Points on a hilly landscape, in no order, each with its height.
From any point a ball rolls to the lowest of the 2 points nearest to it. It stops when none of these is lower. Distance is the straight distance between rows; heights are no part of it.
gufa: [182 131 124  88  93 130 165 152 146 124 124 111  72 149 168 154 110 137
 147  81 165 114 186  88 142 148 175 151  86 140 110 135 130 167 156 162
 161 145 118 126 127 116 120 174 148 133 111 102 157 132 116 127 110 101
 143 154  94 181  89 127 122 137  85 106 121  79 133 126 139 114  77 120
 143  78 106]  h=172
vedem: [ 90 158 149 163 167 166 146 157 183 121 143 188 138 115  97  96 123 143
 118 192 102 164  41 143 115 138  96  72 162 100 125 120 148 132 149  91
 111 142  98  81 180 119 104 147  70  98 121 134 114 105 139 107 124 136
 112  96 102 100 162  99 114  33 157 197 111 210 136 124  72 146 152 136
 125 151 153]  h=689
Pinu: [131 126 152 114 116 160  50 145 138  93 172 134 101  73  81 120 119 145
 172 194 111 107  81 186 138 123  77 120 131 111 174 121 155 150 104 138
 130  68 154 162 146 195 148  96 118 133 151 167  64 133 183 121 146 178
 128 111 154 132 135 124 129 123 141 173 161 157 159 102 204 140 209  84
 152 172 117]  h=298
Soz: [119  84  85 127 137 154 198 129 135 144 120 170 149  91 112 125  72 111
 138  65 156 134 145  87 160 204 183 105 117 105 111 109 136 180 100 155
 103 160  82 108 135 122 211 202 148 111 106 110 131 139 117 105 122 127
 138 154  58 198  95 107  95 138 128 104 126  82 126 141 161 128  98 122
 126  66  87]  h=455
darag: [137 161 124  85  87  90 147 137 130 164  74 136 113 120 131 158 146 141
 129 102 117 100 154 112 144 118 102 152 125 137 163 142 116 107 140 135
 101 163  98 123 106 138  91 115 138 150  33 150 125 132 148 153 126  91
 137 138 125 139 136 147 154 167 130  94 107 173 132 132  80 108  53 137
 137 110 138]  h=414
Ruz: [101 104 142 168 150 125 144 128 143 134 107 145 202 159 149 126 153 160
 128 114 162 107  99  93  90 189 182 117 111 105 124 152  95 136 104 138
 154 145 111 118 156 160 115 152  94 138 164 107 167 122 111  89 118  85
 117 115  83 112 129 151 104  96 143 126 105 129  93 126  75 151 122 161
 104 117 116]  h=656
vamog: [173 144 115  98 105 130 136 149 153 134 118 104  67 177 153 144 127 142
 124  49 138 125 197  82 139  92 145 162  82 138 121 103 115 126 157 110
 169 138 119 130 131  59  75 167 141 128 126  94 146  90  88 133 114 112
 142 136  93 151 103 120 137 136 101 134 121 110 150 135 112  95  40 104
 148 104 161]  h=263
fodi: [ 85 124  92 105 159 135  90  78 103 125 145 137 165  48 157 181 190 166
 135  88 102  93 132 103  50 167 156 139 125 182  83 103 140  87 140  70
 128 128 111 131 141 121 124 101 100 110 157  92 112  35 115 125 156 134
 131 135  76 118 120 141  84  92 183 145 174 101 147 111 108 165 112 147
 119 223 164]  h=462
rut: [122 119 101  82 145 163  79  99 159 136 108 108 100 123 105 143 140 151
 128  75 101 126 189 126 139 110  99 122  89 123 130  97 177 121 136  63
 102 168 104 122 120  58 137 113 106 160 102  87  82 118 111 109 169 141
 128 136 117 161 116 106 141 147 124 136 137 114 144 132 159 106 109  93
 131  91  98]  h=549
mema: [145 136 168 131  85 125 132 128 169 159 107 108 130 192 171 142 140 118
 126 178 157 132 145 101 116 138  97 129 107 125 115 151  78 118 164 153
 172 151 101  95 151 113  89  99 145 180 131 117 188 152  82 116 109  87
 130 103 138 111 167 145 144 152 108 139  84 143 104 116  56 117  90 116
 128 108 116]  h=713
Rorez: [152 130 107  99 109 106 131  85  80 159  99 102 146 144 143 171 141 106
 156  51 147  79 193  76  98 176 142 181  64 177 103 108 102 101 129 155
 135 175  96 128 105 107 121 148 154 146  93  97 135  98  85 120 109  91
 131 165  86 162 158 164  97 181 127  87 131  65 119 106  84 112  46 124
 119  96 120]  h=405
gufit: [156 106 149 136 140 124 108 130 108 114 104 120 121 200 111  84 127 139
 145  68 139 103 167 119 153 124 134 159  81 102 161 124 116 140  79 131
 145 172 139 159 117 128  92 132 104 141 138 107 143 151 101  73 123  89
  93 123 125 115 136 161 140 126 106 115 156 103  99  98 141 133 112 146
 114  61  77]  h=718
Duso: [107 128 124 117 159 121  93 103 118 102 132 111 136  82 153  94 117 110
 115 107 140 129 149 141 196  95 153  99 148 126 128 129 208 156 111 151
 117  65 130 145 139 136 174 120 112 134 172  94 111 142 166 145 137 152
 137 144 149 141  70  87 119  97 105 150 160 118 179 125 164  96 174 120
 117 164 130]  h=309
Perar: [107 190 162 110 114 141 126 128 178 146 138 116 114 112 201 166 165 118
 104 189 113 138 107 100 111 114  97  92 141 173  85 114 130 103 213 142
 139  98  96  69 176 104  94 131 144 152 128 106 128 101 130 176 127 134
 152 107 119 116 137 123 128 122 139 170  91 193 161 124  35 150 113 115
 146 221 187]  h=467
siv: [134  75 109 116 143 105 109 110  94 101 146 130 130  50 108 140 115 153
 109  75 119  89 144 129 151  97 166 155 123 129 152 127 143 142  94 142
 110  63 175 148  83 167 161 156 146 111 141 119  72 143 167 182 138 177
 138 168 148 169  79 115 142 138 125  81 163 108 166 130 207 144 160 130
 133 153 138]  h=411
nazak: [142 130  85 160 186 113 155 106  60 112 147 148 118 122  81  80  95  86
  91  70  95 179 146 152 141  76 145 128 156 126 134  77 170 100  99  95
  89 117 166 154  97  78 149 132 150  69 134 138 118 108 116 140 127 153
 109 143 147 110 114  93 130 128 130  96 170  96 126 166 184 107 135 141
 119 111 160]  h=410
leza: [100 105 130 163 143 113 166 135 151 151 155 140 167 143 171 122  93 103
  96 101 159 151 149  83 164 162 191  82 141  92  84 133  96 170 105 131
 119 163 131 105 106 101 168 168 139 144 140  77 145 172 130 137 117 138
 118 120 141 119  93 110 131 138 114  63 115 139  93 161 158 186 167 164
 134  77  70]  h=305
fum: [123 102  96  68 102 135 140  96 133 165 104 110 157  88 173 195 157 134
 123  35 137  94 183  98 144 165 164 170  98 164 119 108  68 133 105 120
 142 122 126 123  92 123 158 130 154 159 131  69 141  95 134 148 153 142
 143 109 105 158  66 165 110 224 126  65 155 104 105 142 150 164  57 111
 118 142 126]  h=490
Fune: [155 178 166 132 101 124 122 191 173 115 160 144  54 155 138 146 159 171
 129 179 111 137  67 117  84  69  95 154 118 144 149 126  80 101 175 136
 178  68 132 102 154 135  24 158 142  95 151 156 140  91 131 158 109 133
 146  91 111 103 156 135 163  82 122 177  97 184 155 126  54 129  81 105
 142 202 225]  h=534
dudu: [112  87  97  80 112 117 161 114 133 135  82 144 181  75 113 154 137 156
 111  22 142  99 159 135 158 114 155 157 126 124 153 116 101 136  67 108
 110  89 128 132  99 133 162 120 137 150 117  99 126  90 159 132 140 141
 143 114 106 152  52 129 138 168 148  67 165 126 116 138 155 140  44 108
  99 149 150]  h=537
dafo: [148 175 118 121 105  89 186 175 123 152 112 158  85 129 130 129 111 104
 109  85 105 144 162 118 174 108 117 135 146 127 144 106 110 117 136 126
 100 155 120 124  88 113  89 147 141 107  30 146 125 131 152 171 110 114
 133 139 138 115 115 133 159 177 111  75 121 181 122 156 112 135  50 148
 145  99 150]  h=363
Mife: [122 173 135 139 177 102  77 125  78  75 143 110 121 154 158 104 174 135
 135 135 113  94 115 128 113 102 149 113 130 122 123 150 175 107 125  97
 125 167 160 163 112 167  70  97  76 102 127 118  99 109 151 140 122  75
 106 145 148  73 123 155 129  53 131 137 155 140 111 105 111 151 163 217
 145 168 110]  h=246
Tipo: [ 92 115  95  96 111 145 153 118 156 148 117 150 166  64 114 166 149 161
 125  87 121 124 122 140 152 145 130 130 146 135 150 120 106 140  85 107
 120  87 111 126 122 142 159 102 122 138 129 117 130  88 161 115 142 140
 135 100  91 145  80 143 113 154 167 130 154 138 118 140 135 150 106  88
 112 177 146]  h=578
Vizof: [120 141 164 173 152 107 116 118  94 140 101 135 205 189 143  80 152 117
 127  90 162  97 118 101 119 138 134 144 101 121 166 131 101 127  62 175
 151 129 113 132 146 161  96 116 107 154 161 112 169 124 126  71 108  60
 103 102 107  92 150 186 123 109 140 121 151 136  92  84  34 127  92 167
  87 122 138]  h=683
muzuk: [161 187 177 162 107 164 163 179 157 128 163 112  87 204 173 105  92  66
 124 230 150 202 107 147 134 111  94 114 154 143 112 128  86 132 159 172
 177 130 144  97 147  93  94 124 143 130 174 130 189 146  86 121 105 143
 127  67 148  70 173 139 128 121  92 165 123 162  92 124  87 120 142 117
 145 137 140]  h=745
Gagud: [144 168  96 152 167 125 182 130  87 121 181 131 107 123 136 108  81  50
 101  82  96 201 154 137 145 108 171 107 178 145  90  70 136 142 102 113
 104 133 158 131  89  63 168 137 160  76 145 116 141 110 112 140 127 165
 102 118 149  94  97  97 100 142 127 100 175  91  93 169 176 139 145 174
 144 107 139]  h=329
vorob: [ 84 126 103 120 133 136 127  98  86 115 131 137 194  89  99 143 149 112
 117 139 103 138  66 190 117 117 108 123 193 140 130 120 117 110  80  93
 101  97 149 142  92 146 179  39 119 108 140 157 108  90 175 125 123 152
 117  93 166  85 102 135 101 152 168 101 178 139  82 147 176 150 161 135
 113 197 146]  h=676
pipak: [118 127 116  81  98  76 106 110 109 131  95 101 121  94 145 188 174 162
 118  92 105  69 156 101 121 122 134 159 117 143 119 159 133 101 168 113
 102 172 117 129  95 147 105 116 134 141  48 126 104 134 149 191 127 109
 158 161 132 146 115 142 149 164 133  68  96 141 135 138 129 133  85 162
 145 139 124]  h=458
Veta: [156 114 148 137 135 102  74 122 109  90 144 106  79 143 105 128 140 161
 142 190 103 114 112 154 101 105 127 136 121 100 123 168 163 122 149 102
 120 173 174 160 120 171  98 125 103 113 122 157  79 166 145 138 135 126
 116 170 162 111 156 119 157  84 107 138 107 122 124 124 193 128 213 161
 145 100  78]  h=198
Foped: [ 86 112 124 157 163 107 153  93  81 143  94 145 207  99 119  84 111  75
 117  63 165 114 162 122 176 168 153 101 130 106 138 128 166 158  62 170
  96 143 112 130 110 142 190 123 108 126  95  98 137 148 153  99 122  97
 105 140 136 132 104 140  99 137 132  78 158 118 108 113 129 119 131 173
  93  90  87]  h=560
Zoga: [138 177 174 138 131 118 100 124 113 124 132  92 131 173 173  95 129  71
 132 190 143 133 139 143 180 108  95  92 151 137 131 161 166 132 140 170
 124 150 139 137 143 137 118  75 119 161 116 122 140 176 154 133 113 100
 113 113 186  91 135 145 128 129  95 131 121 151 112 107 113 117 179 160
 137 131  75]  h=787
pebel: [ 76 119  98 151 133 143 152 115 109 119 146 170 181  70  85 151 158 146
 121 177  95 143  19 171  78 158 129 102 199 124 116 135 100 125 110  66
  91 117 142 135 104 166 159  82 102  68 118 190  99  94 167 128 127 146
 126  97 133  90 130 122 112  99 199 112 138 177  89 158 161 186 181 148
 125 176 145]  h=705
tiv: [141 120 101 120  97 163 192 156 156 150 128 170 103  81 114 124  71 110
 149 165 151 169 121 148 153 165 143 121 170 125 126 150 116 163 116 183
 131  98 115 114 128 144 195 162 166 121 124 158 164 124 132 118 127 146
 142 130  92 175 112 106  93 139 128 149 140  86 124 145 149 112 129  86
 139 110 128]  h=552
fus: [140 126 152  82 102 165  65 143 168 104 164 102 112 114 123 154 150 171
 166 192 114 109  82 167 109 131  82 128 130 132 129 138 120 148 143  97
 139 133 155 155 142 167 128  82 106 138 147 148  88 128 163 110 153 163
 117  97 159 113 130 143 128 112 142 157 124 155 114 114 186 158 195 107
 141 156 102]  h=234
zuf: [132 115  92  82  98 116 158  98 108 178  97 126 159  94 149 205 138 118
 130  32 148  75 178  76  98 186 146 186  87 183 115  97  75 115 111 167
 132 131 100 102 105 130 163 158 161 156  99  96 126  81 113 141 139 133
 137 138  72 173 124 183 110 218 141  77 153  75 125 109 102 132  30 105
 111 124 146]  h=448
pabas: [ 77 144 124 173 155 142 174 155 168 140 152 187 171  95 110 135 145 142
 102 180 103 168  20 148 106 154 128  64 200  91 103 132  93 130 130  72
  96 128 122  98 140 135 134 134 106  83 114 171 119 106 164 135 119 135
 120  85 122  87 136  98 121  85 169 129  98 219  93 162 110 186 168 164
 134 180 166]  h=721
segi: [128 116 105 141 131 129 142 128 125 133  95 142 110 121  87 110  80 127
 121 147 123 149 138 139 133  94 107 133 135 119 148 145 178 109 170 148
 105 103 109 116 146 107 129 165 147 113 101 169 127 136 111 146 114 122
 156 174 120 171 139  83 159 107 117 155  85 117 184 142  83  54  90  99
 129 130 162]  h=346
Riko: [146  99 147 128  97  96 119 128 109 125  96  96 112 184 119  94 104 123
 114 133 155 130 156 142 171  93 106 131 111  99 154 171 143 136 135 136
 130 132 138 153 120 119 116 112 157 162 102 143 156 201 115 131 121 113
 140 151 179 142 141 114 169 148  75 103  94 114 134 129 144  93 134 121
 126  60  97]  h=755
gurag: [134 154 135 102 153 161  57 129 105  76 184 113  95  74 115 121 123 106
 160 173 107 113  99 194 144 109  98 108 159 145 146 101 200 145 100 136
 130  86 163 181 132 165 154  68 106 114 180 153  79 111 181 125 149 171
 111 119 174 108 118 127  92 105 131 186 200 114 148 102 216 119 216 101
 137 196 128]  h=302
vuzu: [100 157  94 111 161 105  88 112  74 106 153 132 136  52 153 186 195 152
 162 112  99  60 125  97  56 177 163 139 112 168  94 134 147 102 145  77
 114 175 127 146 114 173  99 117  91  82  96 118  79  60 137 133 156 103
 126 160  90  99 129 165  96  93 174 131 177 128 126 100 120 190 132 203
 146 187 122]  h=395
vitam: [114 147 124 115 146 166  90 111 122 121 153 124 110  73 112 106 101  84
 143 144 121 133 132 186 176 108 116  87 180 132 146 118 214 151  97 162
 107  74 131 156 136 126 194  73 122 127 164 124 124 118 171 110 162 160
 122 123 155 135  93  95  84 108 131 184 174  93 157 121 182  66 188  84
 114 176 121]  h=210
vezov: [127 109 126 109  79  87 131 113 106 145 100 104 122 106 148 190 139 138
 130 168 128 100 122 124 108 173 134 129 148 141  98 179 122 118 188 149
 117 169 124 125 101 157 137 120 164 151  57 152 130 161 141 174 124 122
 151 170 158 151 138 135 132 178 122  83  81 123 124 132 140 115 143 149
 142 113  93]  h=500
Zur: [142  87  95 160 153 159 186 138 129 155 119 167 140 121  94  88  67  94
 130  98 161 144 146  79 119 176 159 123  79 124 121  91 135 153 127 167
 119 126  89 103 162 113 176 234 152  93 117 130 126 139  68 100 103 136
 138 172  64 193 146  92 117 127 117 127 113  71 167 121 106  95  95 102
 128  51 151]  h=457
Gad: [116 111 117 160 149 139 180 148 151 115 142 161 151 119 135 118 126 155
 124 120 155 137 100 100 103 182 185 117 134 113 100 139 125 146 134 152
 155 138 113 107 155 135 140 199 121  97 159 125 169 106 115  99 113 121
 128 132  68 144 122 114  92  77 141 143 112 109 125 134  97 134 115 145
 121 124 148]  h=628
kazi: [105  97 110 171 180 181 122 110 141 135 124 146 141 159  65  72 103 129
 110 122 102 175 108 151  97  94  75 118 121 121 146  75 148  95 105  94
 122  86 125 112 160  57 143 143 126 122 189 134 125 109  70  81 151 178
 114 113 126 143 176  87 148 105 144 184 134 114 161 138 104  99 129  69
 105 128 166]  h=514
mumak: [137 116 105 108 112 123 114 119 102 139  98 122 129 110  89 124 110 117
 133 115 130 124 151 168 147  84  87 173 137 141 170 120 140  94 117 145
 106  78 143 146 108 129 144 107 154 137 113 162 127 133 127 146 122 148
 145 146 146 148 136 128 139 145 122 116 133 106 161 135 127  84 108  90
 124 142 149]  h=280
zisat: [165 116 137 115  85 126 146 139 120 143 131 123  87 122 110 141 100 121
 132 151 121 146 132 140 127 101  82 175 134 164 143 109  89 116 148 145
 131  71 148 122 100 121 129 147 181 125 125 164 112 146 108 170 135 175
 149 136 144 153 148 128 149 193 118 126 130 127 158 149 141 114 121  84
 153 124 155]  h=223
pudu: [138  74 144 111 102 107 105 122 133 113  85  97 128 216 105 101 134 176
 126  78 153 103 171 118 148  88 128 153  68  72 150 169 119 138 121 100
 137 173 135 157 118 109  87 118 110 156 120 127 135 181 104  94 117  93
 130 142 146 138 124 134 173 124  93  92  96 104 117 133 151  96 105 115
 107  44  72]  h=737
dizus: [149 110 118 156 132 139 160 151 145 143 110 152  94 134  82  83  66 137
 122 122 147 143 147 106 130 111 127 128  84 119 146 120 159 134 152 155
 131 110 102  97 171 106 117 223 153 110 125 149 122 152  75 121 107 127
 156 173  89 196 145  80 149  91 107 158  85  99 197 126  88  67  87  74
 122  79 177]  h=399
gid: [ 91 115 117 129 138 139 163 122 112 119 135 141 181 106 108 113 118  90
 117  94 124 162 126 177 163 125 145 105 187 117 143 118 119 163  50 110
 108 104 152 149  96 138 194  72 124 125 138 129 133 112 183 109 129 149
 103  82 152 101  68 129 103 165 155  82 186 122  79 157 195 152 158 151
 121 149 118]  h=645
divuf: [143 175 162 146 103 145 170 152 168 139 119 115 123 229 187 135 108  90
 123 181 167 184 124 112 142 131 141  94 164 122  94 155  85 129 155 154
 168 161 115  96 144  88  89  99 127 155 161  97 234 141  97  97 107  66
 128  65 141  84 129 134 127 106  94 142 109 139  64 142  72 118 102 124
 126 117 104]  h=729
Zubi: [138 172 161 143 133 149 113 158 183 106 167 133  95 148 155 129 153 144
 111 219 115 156  71 130  95  95  91 113 139 134 103 125 123 122 195 116
 163  78 135  88 187 122  59 141 132 120 173 141 136 109 115 146 123 153
 150  99 128  96 155 124 140  73 123 196  89 171 162 130  74 133 146 109
 137 198 192]  h=506
Kifa: [149 115 132  83  90 173  69 130 169 129 146 103  60 113 102 177 124 154
 167 215 108 135 108 179 112 134  80 129 138 125 109 152 137 143 168 100
 118 164 128 147 138 136 151  89 120 150 114 159  95 159 131 136 162 165
 128 134 160 155 156 114 131 149 117 172  91 111 135 119 209 117 197  80
 159 109  73]  h=154
kabi: [171  83 110  87  99 143  81 123 129 112 155  96  46 115  93 173 116 173
 151 182  97 143 134 162  92 108 109 164 113 139 103 147 126 116 183  91
 132 148 154 153 109 115 132 127 154 122 133 167  91 151  97 153 159 178
 133 167 154 160 139 105 149 154 116 139 102  71 150 159 213 105 179  77
 165  96 105]  h=64
paf: [154 129 153 144 114 113 112 138 114 123 141  93  99 208 131 106 108 108
 123 193 116 164 117 163 128  95  90 115 149 114 124 142 118 104 152 117
 136 158 167 144 124 101 104  89 144 141 123 145 147 181 113 128 128 125
 128 116 204 100 161 126 162 136 100 126  87 137 103 143 148 107 164 129
 136  92 100]  h=771
vukob: [147 184 140 149 108 111 195 175 126 130 142 149  88 147 153 112 104  92
 112 149 116 170 132 123 173 121 133 109 166 136 126 115 107 132 138 132
 117 137 141 127 105 128 107 138 157 112  87 148 155 139 149 159 106 121
 119 116 149  84 126 125 138 149 112 106 128 187 105 153 112 137 101 172
 148 116 147]  h=304
puvu: [133 169 179 131 113 135 117 157 140 133 144 123 136 147 173  93 114  62
 148 182 155 139 125 154 181 139 119  96 159 127 150 139 124 178 101 203
 152 115 134 142 136 165 143 104 112 175 136 117 145 169 167 108 122 117
 104  96 163  96 120 156  99 140 103 150 163 157 116  99 120 134 182 139
 129 132  90]  h=800
Begi: [124 189 142 143 136 106 111 124 139 149 153 113  83 127 184 159 157 114
 108 171 109 124 132  72  93 132 115 119 114 179  64 112 152  93 223 119
 131 156  93  99 158  90  70 162 135 137 104 100 104 109 105 189 125 123
 149 155 116 125 172 132 133 119 133 162  78 167 177 106  48 137 109 151
 154 160 153]  h=423
Subu: [153 125  74  84 112 132 154 101  84 154  81 128 111 111 102 168 126 108
 163  88 132 114 203 107 113 191 139 150 115 152  90 136 144 111 159 136
 100 215  85 132 109 104 156 118 144 125  43 134 133 105  96 104 137  85
 136 170  99 179 143 132  94 165 121 114 118  67 120 116 141  83  71 124
 134  70  90]  h=341
domam: [102 104  95 136 126 155 190 122 134 157 107 166 171 109 107 112  85  98
 142 101 164 148 138 127 156 192 146 110 148 109 141 124 128 169  84 170
 108 135  94 119 127 128 202 146 146 136 103 137 164 132 127  79 129 104
 126 120  96 155 125 121  87 160 136 110 138 104 113 130 123 114 105 117
 108  78 110]  h=507
mipop: [185  72 115 107  68 123 125 143 126 135 126 103  83 151  94 139  96 163
 147 155 135 136 131 156 100 110 123 202 103 127 145 157  67 129 153 143
 152  95 170 150 107 139 129 151 176 131 141 186 132 172  85 157 131 161
 145 159 149 182 147 124 156 190 107 125  99  72 143 153 196 102 147  66
 141  82 120]  h=156
gal: [142 122  95  92 103 141 136 104 114 144 123 102 104 100 156 182 112 105
 152 113 147 112 190  98 121 192 157 133 113 163  69 145 154 137 172 141
 119 164  98 131 127 109 178 147 145 143  94 122 141 120 106 129 132 122
 148 170 104 190 113 118  93 164 108 116 123  54 147 125 156 104 116 109
 141 100  91]  h=270
Zed: [110  82 137 111 153 156  74 105 155 123 121 110 144 114 104 119 136 163
 114 101 114 109 150 127 137 112 101 129  85 113 160 102 158 129  97  96
 120  92 125 129 148 115 148 124 110 164 177  88  92 139 117 104 150 161
 123 118 133 157 129 120 152 141 138 154 149 121 165 114 154 134 150  86
 124 121 119]  h=589
zota: [180 165 156 143  96 137 144 168 145 122 139 107  61 218 132  93  86  87
 131 185 132 181 131 153 152  68  75 133 129 126 152 135 101 116 149 143
 159 130 143 141 131  82  74 106 147 137 127 147 166 168  87 120 120 120
 128 100 170  92 162 122 168 129  85 162 111 138 124 141 102  85 122 101
 137  98 129]  h=759
pivik: [105 137 145  90 106 147  94 122 163 144 117 123 172  85 141 137 144 123
 124 131 123  98 119 157 178 115  72 123 140 135 173 105 124 142  74 133
 114  71 118 129 129 149 168  57 119 175 135 114 112 102 190 129 135 147
 123  75 151 117  94 158 112 172 155 132 160 171 129 123 143 162 129  92
 124 197 122]  h=612
nelon: [ 77 109 166 146 168 179  92 121 187 138 121 163 209 145 111  72 157 160
 119 134 123 120  71 143 131 133  83  93 111  89 169  98 100 152  67  98
 120 104 119 101 157 130 129  97  70 153 156 100  97 128 143  86 146 130
  93  49 120  98 134 153 136 115 172 155 141 200 103 107  98 187 151 115
 100 150 125]  h=647
nosu: [109  57 106 162 140 111 191 139 135 127 134 157 158 114 127 119  85 142
  99  69 161 138 138  89 129 174 212 102 111  88  97 124 107 180  97 134
 126 137 127 104 124 125 187 218 150 100 139 109 131 169 114 131 114 147
 140 151  97 171  86  99 135 133 119  71 105 105 128 165 184 153 146 138
 117  54 110]  h=387
zezor: [188 181 135 109  93 115 131 175 139 135 145  95  14 191 155 155 139 140
 130 121 117 147 176  90 123  91 126 164 102 151 109 119 101 101 207 109
 168 164 120 129 120  75  45 153 144 108 119 119 153 115  80 170 117 106
 149 141 116 126 144 127 160 132  94 151  92 132 145 146 105 116  58 119
 159  95 156]  h=324
pez: [131 117 108 116 159 101  75  94  81  95 132  93 116  72 126 118 132 123
 124  76 115  94 172 138 172  57 145 144 112 143 151 111 205 127 108 141
 115  57 160 160 113 142 144 135 134 120 160 106  81 124 177 165 139 157
 132 173 161 146  83 103 134 109 108 125 185  99 175 106 172 100 145 117
 135 182 156]  h=379
perig: [101  82 145 151 148 172  93 117 186 150 125 135 165 147  87  91 136 149
 117 128 113 148 114 123 111 136  78 113  94 101 157  90 108 122  93  89
 124 126 114  90 165  92 134 133 110 160 159 103  92 137  98  85 149 160
 114  91 115 134 171 121 143 140 150 156 114 152 135 126 108 144 146  87
 106 104 119]  h=618
beka: [ 75 148 167 114 152 162  79 113 162 150  95 136 202 116 118  79 157 120
 120 134 120 108  96 153 165 105  59  79 131  96 186 104 148 129  70 122
  97  91 101 124 160 142 146  48  75 180 125 108  86 127 177 100 156 124
  95  72 147 103 121 154 133 129 166 163 149 203 131  92 105 153 158 112
 101 177 120]  h=641
bup: [116 105 154 143 143 109  75  85 129 129 106 101 187 137 145 130 172 148
 133 142 143  84 123 101  82 153 126 126  88 130 127 161 124 108 135 122
 147 143 112 125 161 147 113 109 101 163 158 102 126 142 111 120 130 105
 126 121 125 119 163 160 136 106 152 143 100 116 125  90  82 141 149 142
 102 141 105]  h=682
sezug: [173 207 150 132 127 100 134 175 139 137 171 116  33 184 175 154 154 110
 135 154 103 144 156  76 109 117 137 134 106 158  95 117 103 108 212 116
 163 195 113 119 129  99  40 152 135 123  87 106 130 123  99 181 112 116
 136 142 122  89 170 150 148 130  96 147 101 185 122 123  72 157  95 167
 171 101 145]  h=370
nidit: [123  78 124 162 131  83 154 129  86 114 114 158 163  92  89 107 102 142
 118 103 145  99 110 137 140 113 160 133 142  99 167 139 138 134  96 166
 106  81 157 143  99 191 155 163 138 104 117 163 112 165 160 143 116 147
 139 169 139 146 105 106 150 129 141  78 127 127 142 133 161 132 140 149
 105 108 136]  h=345
Vomop: [153 163 167 121 133  98  68 149 126  59 161  86  61 161 157 126 160 166
 155 185 120  98 109 125 126  90 136 140 111 117 123 169 177 125 171 107
 160 163 156 162 145 173  55 102  94 110 146 128 119 138 151 127 122  93
 119 153 148  98 125 145 144  48 104 164 121 140 136  90 133 128 179 182
 146 157 107]  h=159
ruvem: [128 145 124 160 134 117 195 158 136 125 151 156 145 158 164 105  97  89
 102 105 130 181 134 121 165 130 171  92 162 107 107 108 102 157  96 122
 134 134 153 119  96 109 150 145 145 109 143 110 166 141 136 138 104 133
 106 104 143  90  99 109 125 143 120  88 138 145  81 171 156 157 129 168
 145  94 120]  h=226
Mepu: [122  88 131 178 145  91 138 132  97  93 122 138 138 126  80  86 115 155
 114 143 124 124 101 143 138 106 143 132 130  79 156 163 153 132 111 126
 111 132 157 149 116 171 113 155 109 103 111 170  99 178 152 130 116 129
 127 172 158 123 141 102 157  89 125 115 106 144 137 136 159 130 171 161
 124  94 111]  h=283
gepe: [144 122 109 170 174 141 133 125 113 113 138 127 111 164  80  62  94 106
 107  90 115 185 142 143 136  76 124 128 133 109 138  88 159 115 105 108
 116 112 152 133 133  66 135 149 134  94 167 143 135 126  87 102 138 156
 115 130 138 129 138  89 142 105 118 145 148  97 147 150 141  82 129 107
 114  97 157]  h=469
gur: [145 125 133 116  45 111 141 128 102 137 114 107 103 130 127 201 145 145
 161 209 132 111  80 156  81 166 123 164 166 160 117 180  73  87 170 155
 142 146 133 137 109 178 115  91 160 134  93 196 176 139 125 150 115 106
 147 135 146 118 160 159 111 159 128 112  89 109  88 127 129 111 131 129
 131 144 129]  h=532
migu: [103 113 131 155 157 146 158 160 176 112 138 179 131 110  94 118 143 189
 139 166 114 134  63 133  82 153 143 117 132 108 123 140 122 139 140  91
 142 123 104 103 166 143 111 170  95  83 145 152 128  97 124 103 122 129
 125 118  75 127 145 101 116  54 146 182 112 149 140 135  87 148 134 115
 109 151 167]  h=660
Nes: [118 124 177 141 105 136 106 107 151 138 103 109 161 186 132 127 165 149
 133 183 138 116  93 118  78 134  85 139 114 127 137 144  90  96 144 145
 165 123 104 103 169 140  89  97 128 169 159 140 159 133  93 105 120  94
 122  98 129 107 187 160 146 115 131 161  84 140 110 102  41 111 125 112
  96 137 131]  h=700
rimum: [125 147 122 136 118 143 154 141 142 131 121 148 112  90 145 142 118 125
 154 189 147 125 100 130 126 177 148 111 154 132 115 155 157 143 164 200
 143 124  92 111 162 165 156 147 120 118 121 149 159 130 129 121 121 110
 145 153  81 154 142 115  86  96 139 174 114 108 152 103  96  97 126 120
 122 144 130]  h=591
fabag: [120 108 110  86 134  98  84 105 135 125 119 104 112 117 118 154 162 167
 107 101  92 105 166 116 122  75 106 140  99 118 119 138 159  95 167  62
 100 153 135 125 108  91 102 130 115 144  98 115  85 138 130 179 144 135
 143 158 139 137 113  97 166 121 132 103  87 134 158 159 145 124 118 128
 139 132 132]  h=503
parov: [ 67 104 131 171 179 124 139 100 112 133 126 140 230 103 138  81 119  80
  96  90 162 143 110 141 168 140 170  86 158 101 130 122 141 158  52 157
 101  90 128 132 139 148 194 112 109 135 175  98 141 131 162  96 128 123
 101 109 138 112  95 128  92 139 136 103 157 129 102 129 128 158 168 163
  84 139 104]  h=604
turo: [147 135 176 162 142 112 105 128 109 118 105 116 173 231 136  65 151 132
 132 101 155 101 128 127 135 110 124 152  88 105 183 140  85 127  58 144
 157 132 148 149 124 145  81 101  99 152 172 114 146 157 116  73 124  80
  90  89 146  78 151 192 152 120 125 117 153 131  85  89  95 149 133 171
 110  85 104]  h=701
vatur: [116 118  88 142 164 109 126  93  63 115 154 138 166  78 120 168 164 135
 145  90 110 108 113 125  35 168 168 169 112 194  96 104 106  74 124 111
 147 112 152 138 105 142 130 142 137  75 187 133 135  42 100 118 146 145
 128 146  73 127 163 144  86 119 169 120 173  77 123 113 118 151 111 141
 123 184 178]  h=513
rodib: [116 172 117 134 151  81 100 110  77 102 148 108 146 130 182 153 182 144
 121 116 112  96 114  97  81 139 177 139 132 152  84 152 128 103 154  92
 126 164 155 150  93 156  82 112  98  99 122 102 124  95 147 162 119  97
 130 157 131  66 113 163 122  89 143  96 158 139 104 116 115 178 133 234
 144 188 129]  h=320

For each start below, name the point where the ball stops.
Zur -> kabi
pebel -> ruvem
perig -> ruvem
dudu -> gufa
paf -> Gad
zota -> Gad
Fune -> gufa
rimum -> ruvem
Zubi -> gufa

Call two points neighbours if one is among the 2 nearest of the other. Go from one point of each pair to the other, from neighbour to neighbour, staying as low as possible. Name the highest point that can't be avoided.
ruvem / vitam -> Zur
gufa / kabi -> nelon
vitam / kabi -> gurag
Vomop / kabi -> siv

For each start below, name every point that the ball comes to, in order.
Zoga -> paf Riko pudu gufit turo Vizof Ruz Gad
vezov -> pipak darag dafo vukob ruvem
beka -> pivik Tipo dudu fum zuf Rorez Subu gal gufa
